Points, in no order, along strands that fork and pass close to each other.
In the rows, zero is written as 128.
Two points are linked if the straight distance between their rows is under 114. Some points are linked to none.
k_733: [114 123 100 108  73 129 159 128  65 103  77 156 104 140  88 122 116 108
 160 166 145 152 136]
k_945: [142 117 106 111 143  80 141 120 196 136 103 130 201 112 150  96 124 183
 150 106 118 148 174]
k_369: [147 164 171 135 107 147 127 128  98 120 110  97 101 122 116 136  69 143
  91 131 147 144 155]
k_345: [149 134 164 109 134 149 143 105 124 116 162 157  81 141  93 118 106  90
 103  87 127 109 109]
k_320: [136 108 157 134 176 136  68 143 197 171 120  67 170 137 130 158 170  74
 137 151 139 138 151]
k_431: [104 163 154  96 167 158 114 101 155 113 132 134  96 120 149  99 133 185
  82 129  77 145 157]
k_164: [132 121  97  82 110  93 150 117 166 125 139 151 143 149  90 116 129 113
 174 114 119 134 142]
k_201: [139 109 118 171 125 116 102 135 142 131 163  92 168 103 194 158 179 156
 143 162 136 105  86]
k_171: [113  66 113 148 138 117 173 128  82 129 107 122 140 130 133  69  87 107
 131 137 155 156 110]
k_126: [159 129 149  95 138 129  98 100 143 102 129  79 141 105 128  78 105 127
 119 173 126 162  91]
k_528: [121  91  61 150 130  99 159 130 132 144 125 160 190 147 142 161 140 143
 179 131 132 119 159]
k_569: [151 134 165 131  88 158  79 126  79 110 145  57  80 131 113 171 115  56
 103 123 153 129 105]
k_298: [ 88  99 104 185  82 120 140 149  72 105  70 148 124 123 138 118 159 141
 122 202 154 147  94]
k_495: [ 83 145 176 117 161 153 106 130 196 147 129 128  96 128 160 120 166 142
  51 140  90 133 141]
k_572: [112 173 157  84 122 117 138 147 201 134 124 140 120 133  89 132 101 129
 100 110 120 137 179]
k_248: [155 109 171 117 196 142 105 106 185 168 137  88 168 127 142 112 144  96
 127 116 133 137 145]
k_465: [138 117  93  71 128 123 125 116 135 119  94 156 124 148 132 112 145 168
 168 162  74 155 153]
k_799: [112 168  84 139 130 118 136 128 139 105 188 163 163 111 161 114 111 158
 165 113 125  90  45]
k_796: [ 96 128  62 134  85 117 134 144  73  93  79 153 127 108 161  86 129 184
 131 185 146 149  92]
k_533: [165 124 141 113 127 151 122 109 112 119 150 151  83 151  58 134 147  69
 150 126 111 100  93]
k_510: [167 149 121 125 164 130 119 109 125 152 148 128 150 134 153 178 141 193
 159 125 110 104 135]
k_830: [184 116 140  90 141 141  99  86 108 125 135  83 117 128  99  88 105 100
 159 142 145 160  95]
k_204: [ 69 125 138 147  57  89 132 181 146 108  99 142 106 128  98 161 128  81
  90 143 148 142 154]
k_521: [ 84 110 114  98 153 129 125 119 205 135 121 123 137 112 140  60 138 135
 102 150 116 167 124]
k_477: [131 181 131 125  98 126 120 140 176 116 179  95 168  88 155 127  78 151
 105 105 165 107  70]
k_103: [127 117  86  83  78 122 105 121 127  87 102 166 104 145 113 104 196  86
 169 204  89 143  81]
k_187: [ 66 135  37 127 102  96 127 145 122  93 119 140 159 103 152 102 154 202
 129 182 111 141  96]
k_435: [199 141 113 112 124 135 112  98  81 147 125 125 110 167 104 179 151 123
 202 123 122 108 163]
k_771: [124 132 147 126 136 154  77 129 156 134 115 155  85 135 142 163 191  95
 121 189  54 135 142]
k_663: [ 79 143 128 164  75 110 149 174 121 115 169 133 110 109 147 158 112 126
  94 124 158  75  67]
k_897: [128 122 158 202 127 132  70 136  82 130  84  93 118 139 145 152 156  89
  93 198 117 155 114]
k_492: [147 138 105 107 153 136 126  95  98 101 136 151 115 106 159  84 114 192
 141 154  99 153  94]
k_981: [193 130 152  97 144 147 101  96 109 161 116  95 108 170  70 152 117 110
 166  96 126 140 169]
k_895: [189 142 103 144 145 141 127 102  44 128 156 127 157 101 136 110  91 204
 152  55 146 104 110]
k_539: [156 133  88  88 121 122  84 114 143 122  99 156 113 131 124 145 171 142
 199 193  66 136 141]
k_962: [ 86 144  94 109 150 120 156 122 138 111 186 191 146 123 147  89 136 143
 152  86 115 113  83]
k_776: [131 125 141 127 192 147 121 108 173 154 183 125 141 129 164 135 159 122
 129  93 138  62  97]
k_941: [ 99  78 139 172 136 119 153 127  61 148  97  95 137 138 137 113 111 133
 118 163 171 140 131]
k_699: [166 130 106 149 161 140 141 109  45 109 132 143 132 107 156  86  97 193
 154 118 117 122  90]
k_321: [136 136 129 123  79 130  98 127  87  80  85 146 108 126 121 114 159 111
 157 205  98 137  90]
k_901: [129  76 126 142 168 147 138 118  94 159 119 129  95 146 122 126 144 106
 154 147 101 139 130]
k_96: [146 132 167 131 183 124 130 127 163 166  99 121 162 134 145 144 123 183
 116 123  92 140 206]
k_13: [168 157 182 103 154 131 128 117 142 124 151 100 147  99 137  88  67 149
  89  82 162 144 121]
k_442: [119 145  72 133  97  89 133 130 144 104 129 130 185  92 157 110 113 199
 157 157 133 131 102]
k_390: [178 141 142 104 160 163  99  93 119 139 153  96  86 163  70 150 138  63
 162 118 117 128 129]
k_922: [136 125 171 129 154 156 180 127 118 145 160 140 112 115 122 101  96 106
  98  46 154 100 118]
k_481: [ 82 136 139 147 145 144 102 139 175 131 123 134 126 120 179 148 172 165
  86 163  90 126 130]
k_590: [ 79 104 140 126 190 153 176 138 169 151 155 158 153 126 167  87 142 118
  91  86 140 106 113]
k_769: [147 147 187 127 136 120  74 133 210 154 111  76 143 125 133 156 148  82
 110 170 130 151 138]
k_232: [126 156 171  97 161 158 104 136 190 144 136 145  83 149 128 148 173 100
  93 151  67 117 152]
k_902: [179 149 126 124 157 127 117 100 141 152 165 118 173 112 155 127 124 172
 163  79 121 110 113]
k_873: [103 163 135 132 108 128 142 154 158  96 156  87 152  85 152 131  63 152
  77  75 184 114 132]
k_3: [187 104 150  89 159 124 138 115 152 132 151 161 159 139  86  79 114 105
 145  56 104 131 152]
k_636: [120 121 117 145 146 120 193 135 103 132 161 160 118 128 110 116  97 134
 113  56 137  95 130]
k_323: [128 103 124 136  97 119 124 130 136 127 134 135 127 138 126 143 162 109
 133 149 126 102  92]
k_985: [ 74 154  74 171 136 122 143 157 117 135 127 161 117 103 166 120 122 231
  86 129 107 117 141]
k_807: [107 107 130 187 111 132 136 143  55 150  82 100 126 135 133 171 124 122
 136 148 177 128 161]
k_641: [140  95 132 105 146 121 140 130 179 162 153 121 143 148  91 155 126  59
 152  77 162 111 150]
k_79: [102  97  93 126  86 118 161 140  71 100 108 177  80 154 100 117 132  99
 127 161 128 127  94]
k_544: [129 135 137  96 155 123 134 144 214 141 107 148 159 133 123  99 128 160
 117 116 102 153 199]
k_802: [ 96 127 142 105 185 145 156 135 166 127 141 160 157 101 168  58 138 147
  85  70  95 138 137]
k_581: [198 103 121  91 145 122 131 114 103 122 106 148 169 127 105  76 110 165
 175 109 101 167 166]
k_24: [ 93 113 139 143 138 108 136 139 173 160  89 127 155 151  98 140 137  99
 141 148 131 168 189]
k_780: [ 80 118 106 139 111 121 163 133 126 127  85 151 109 120 102  86 105 148
 114 150 118 165 175]
k_26: [135 169 174 154 124 157 132 114  87 120 119 121  58 142 115 160 101 144
 102 138 113 112 138]
k_41: [134 159 113 129  81 126 134 134  66 116  49 166 108 166 102 135 141 136
 174 173 126 137 177]
k_812: [130 133 137  77 208 151 130 104 193 135 145 172 134 105 162  64 144 131
 111 108  80 134 124]
k_106: [148 131  69 149 100 113 141 126  59 129 107 144 140 148 123 170 156 167
 190 128 166  91 127]
k_367: [ 85 138 166 134  92 113 145 159 121 127 109 131  87 137  95 192  91  92
  97 107 152 127 168]
k_547: [133 177  97 109  66  99 141 150 148 113 157 106 179 102 128 129  77 165
 139 124 151 124  97]
k_271: [141 181 111 112  79 107  98 120 111  90 116 146 129 119 138 138 144 166
 160 187  88 136  84]
k_806: [189 119 132  96 169 113 132 124 151 123 110 136 191 102 138  77 118 184
 143  94  82 164 162]
k_750: [160 105 157  94 206 157 129 103 191 143 144 119 164 126 167  72 160 115
 125 122 115 131 103]
k_603: [ 95  93 124 115 100  95 156 160 102 117  96  92 119 131  84 111  60  58
 124 112 189 158 144]
k_526: [ 74 132 117 151 116 107 175 154 143 139 133 160 149 123 140 136 124 194
  86 121 138 110 155]
k_105: [ 78 123  95 140 155 139 131 147 148 127 115 146 117 106 164 129 170 211
  94 178  89 124 155]
k_10: [ 99  48 105 136 154 123 193 129 106 158 120 166 120 131 105  74 117  94
 129  91 140 140 138]
k_483: [154 158 114 129 154 124 105 112 132 130 217 105 177 102 166 129 133 160
 170 108 117  95  51]
k_607: [ 83  74 102 155  97 115 137 153  70 124  85 167  96 144 125 125 170  70
 114 188 131 130 100]
k_852: [149 176 132  65  89 110 128 121 190 122 128 124 130 142  83 130 116 111
 143 124 120 139 162]
k_865: [112 165 140 117  35 117 119 156 153 102 124 145  94 132 108 147 125 109
 107 131 122 127 129]
k_939: [156  70 132 117 166 130 170 124 115 126 120 161 125 131  70  60 112  89
 151  83 118 142 144]
k_737: [132 135 104  85 163 139 130 101 125 113 117 147 103 121 136  69 136 181
 111 150  63 162 145]
k_231: [100 124 139 175  83 121 122 161  80 121 123  92 110 138 119 180 113  98
 104 121 181 114 153]
k_601: [ 78 144 153 154 113 124 157 151 130 105 164 147  78 108 142 131 112 120
  59 121 137 107  75]
k_386: [135 132 153 125 113 101  78 123 194 128 117  89 148 115 133 110 131 119
 126 184 112 176 115]
k_262: [139 112 153 180 136 132  87 114 112 134 118  82 149 114 168 150 154 127
 113 179 127 130 109]
k_479: [ 82 153 137 141 133 128 172 160 155 108 143 143 159 100 156 106  81 180
  75  78 149 122 124]
k_862: [170 104 154 103 140 144 119  84  97 126 163  98  92 138 103  88  93  91
 131  73 144 128  92]
k_25: [ 80  73  91 152 159 103 147 137 145 146 112 158 165 128 158 149 172 148
 157 150 112 111 161]
k_741: [ 91  95 133 148 184 144 139 130 175 150 160 138 163 133 170 139 187 111
 118 121 135  97  88]
k_849: [116  90 131 170  99 134 120 143  58 131 102 110  74 159  86 142 137  27
 140 125 171 126 112]
k_672: [131  95 126 130 109 140 129 144 101 135 146 143  70 153  62 137 165  25
 143 145 136 103  96]
k_17: [132 108  79 133 112 100 160 118  75 130 111 148 176 141 129 121 124 162
 182 128 149 122 135]
k_772: [118 135 167 147 122 159 115 130 147 155 153 153  82 141  99 189 149  71
 100 121 120  79 127]
k_618: [ 94 150 171 150 121 144 137 152 172 126 156 150  86 129 145 170 140 106
  59 108 127  76 104]
k_511: [156 146 147 147 162 151 151 110  96 136 139 154 100 155 132 173 127 173
 119 117 100 100 156]
k_551: [ 98 138 131 186 104 129 143 145  99 138 179 146 121 123 156 177 137 127
 104  89 161  57  91]
k_844: [142 135 131 126  76 145  67 123  97 113 151  37  84 132 110 192  93  74
 121  75 183 107 125]
k_306: [110 141 105 172 122 120 126 132 125 133 164 129 155 109 171 184 171 167
 134 128 131  70  83]
k_371: [183 160  89 110  93 122 116 105  88 126 118 145 134 144 127 178 139 157
 205 157 140 108 133]
k_591: [124  89 124 145 132 145 127 114 109 155 155  54 119 145 107 145 131  84
 130  60 198 128 149]
k_564: [165 135 150 125 159 123 112 114 105 150  84  75 141 143 128 112  94 138
 151 164 131 183 167]
k_531: [106 143 162 194  87 115  72 160 109 122  82  96 131 121 172 174 148  89
  65 189 134 161 145]
k_878: [113 112  72  86 141 113 170 131 169 115 162 180 172 121 128  91 129 120
 178  94 107 137 121]
k_967: [122 151 145 163  53 107  93 149 127  98  91 100 137 124 146 159 118 124
  99 183 140 163 147]
k_823: [144 130 105 125  93 138 115 113 102 134 163  64 112 129 109 174 120 101
 152  59 181 103 115]
k_129: [104  87 128 149 127 124 123 148 116 170 102  65 134 150  84 191 112  74
 130  73 191 134 191]
k_277: [168 128 166 139 136 166  71 114  98 136 128  93  73 141  85 145 127  45
 120 151 113 151 121]
k_599: [135 156 146 119 129 119 113 127 199 130 146 102 148 119 164 144 142 170
 104 141 114 101 119]
k_333: [179 145 135 125 114 127 123 121 117 108 127  96 154 104 126 128  67 159
 124 107 158 142 150]
k_530: [101 101 133 133 117 132 145 151  67 130  77 114  97 160  89 139  95  44
 139 126 180 167 157]
k_886: [123 180 116 117  54 113 101 140 148  89 110 121 121 107 120 146 128 139
 117 177 132 150 125]
k_332: [129 140 116 117 144 143 176 126 104 123 141 189 100 140 121 130 114 171
 124  83  85 107 141]
k_751: [197 147 178  93 178 141 130 108 137 142 149 130 136 117 126  92  98 127
 132  45 120 136 155]

Follow the links from the first point to the second, and from the first to the third. Name the last point that the two ways share.
k_581 / k_849 / k_844 | k_533
k_823 / k_17 / k_320 | k_390
k_332 / k_823 / k_25 | k_390
k_939 / k_802 / k_849 | k_345
k_945 / k_672 / k_204 | k_511
k_865 / k_849 / k_483 | k_511
k_277 / k_865 / k_590 | k_345

A fork is a point with three links. Follow the links from the first point to the second and name the forks in between, in order.
k_699 / k_298 | k_737, k_495, k_481
k_495 / k_79 | k_481
k_772 / k_26 | k_886
k_802 / k_390 | k_345, k_533
k_945 / k_528 | k_544, k_511, k_345, k_533, k_390
k_750 / k_572 | k_345, k_511
k_79 / k_232 | k_481, k_495
k_321 / k_533 | k_886, k_511, k_345
k_636 / k_572 | k_511

A fork is a point with three links, a tip a point with one. Leave the first point through the second and follow the links. Name the first fork or tip that comes.
k_333 / k_13 | k_886
k_10 / k_939 | k_511
k_733 / k_79 | k_481
k_590 / k_802 | k_345
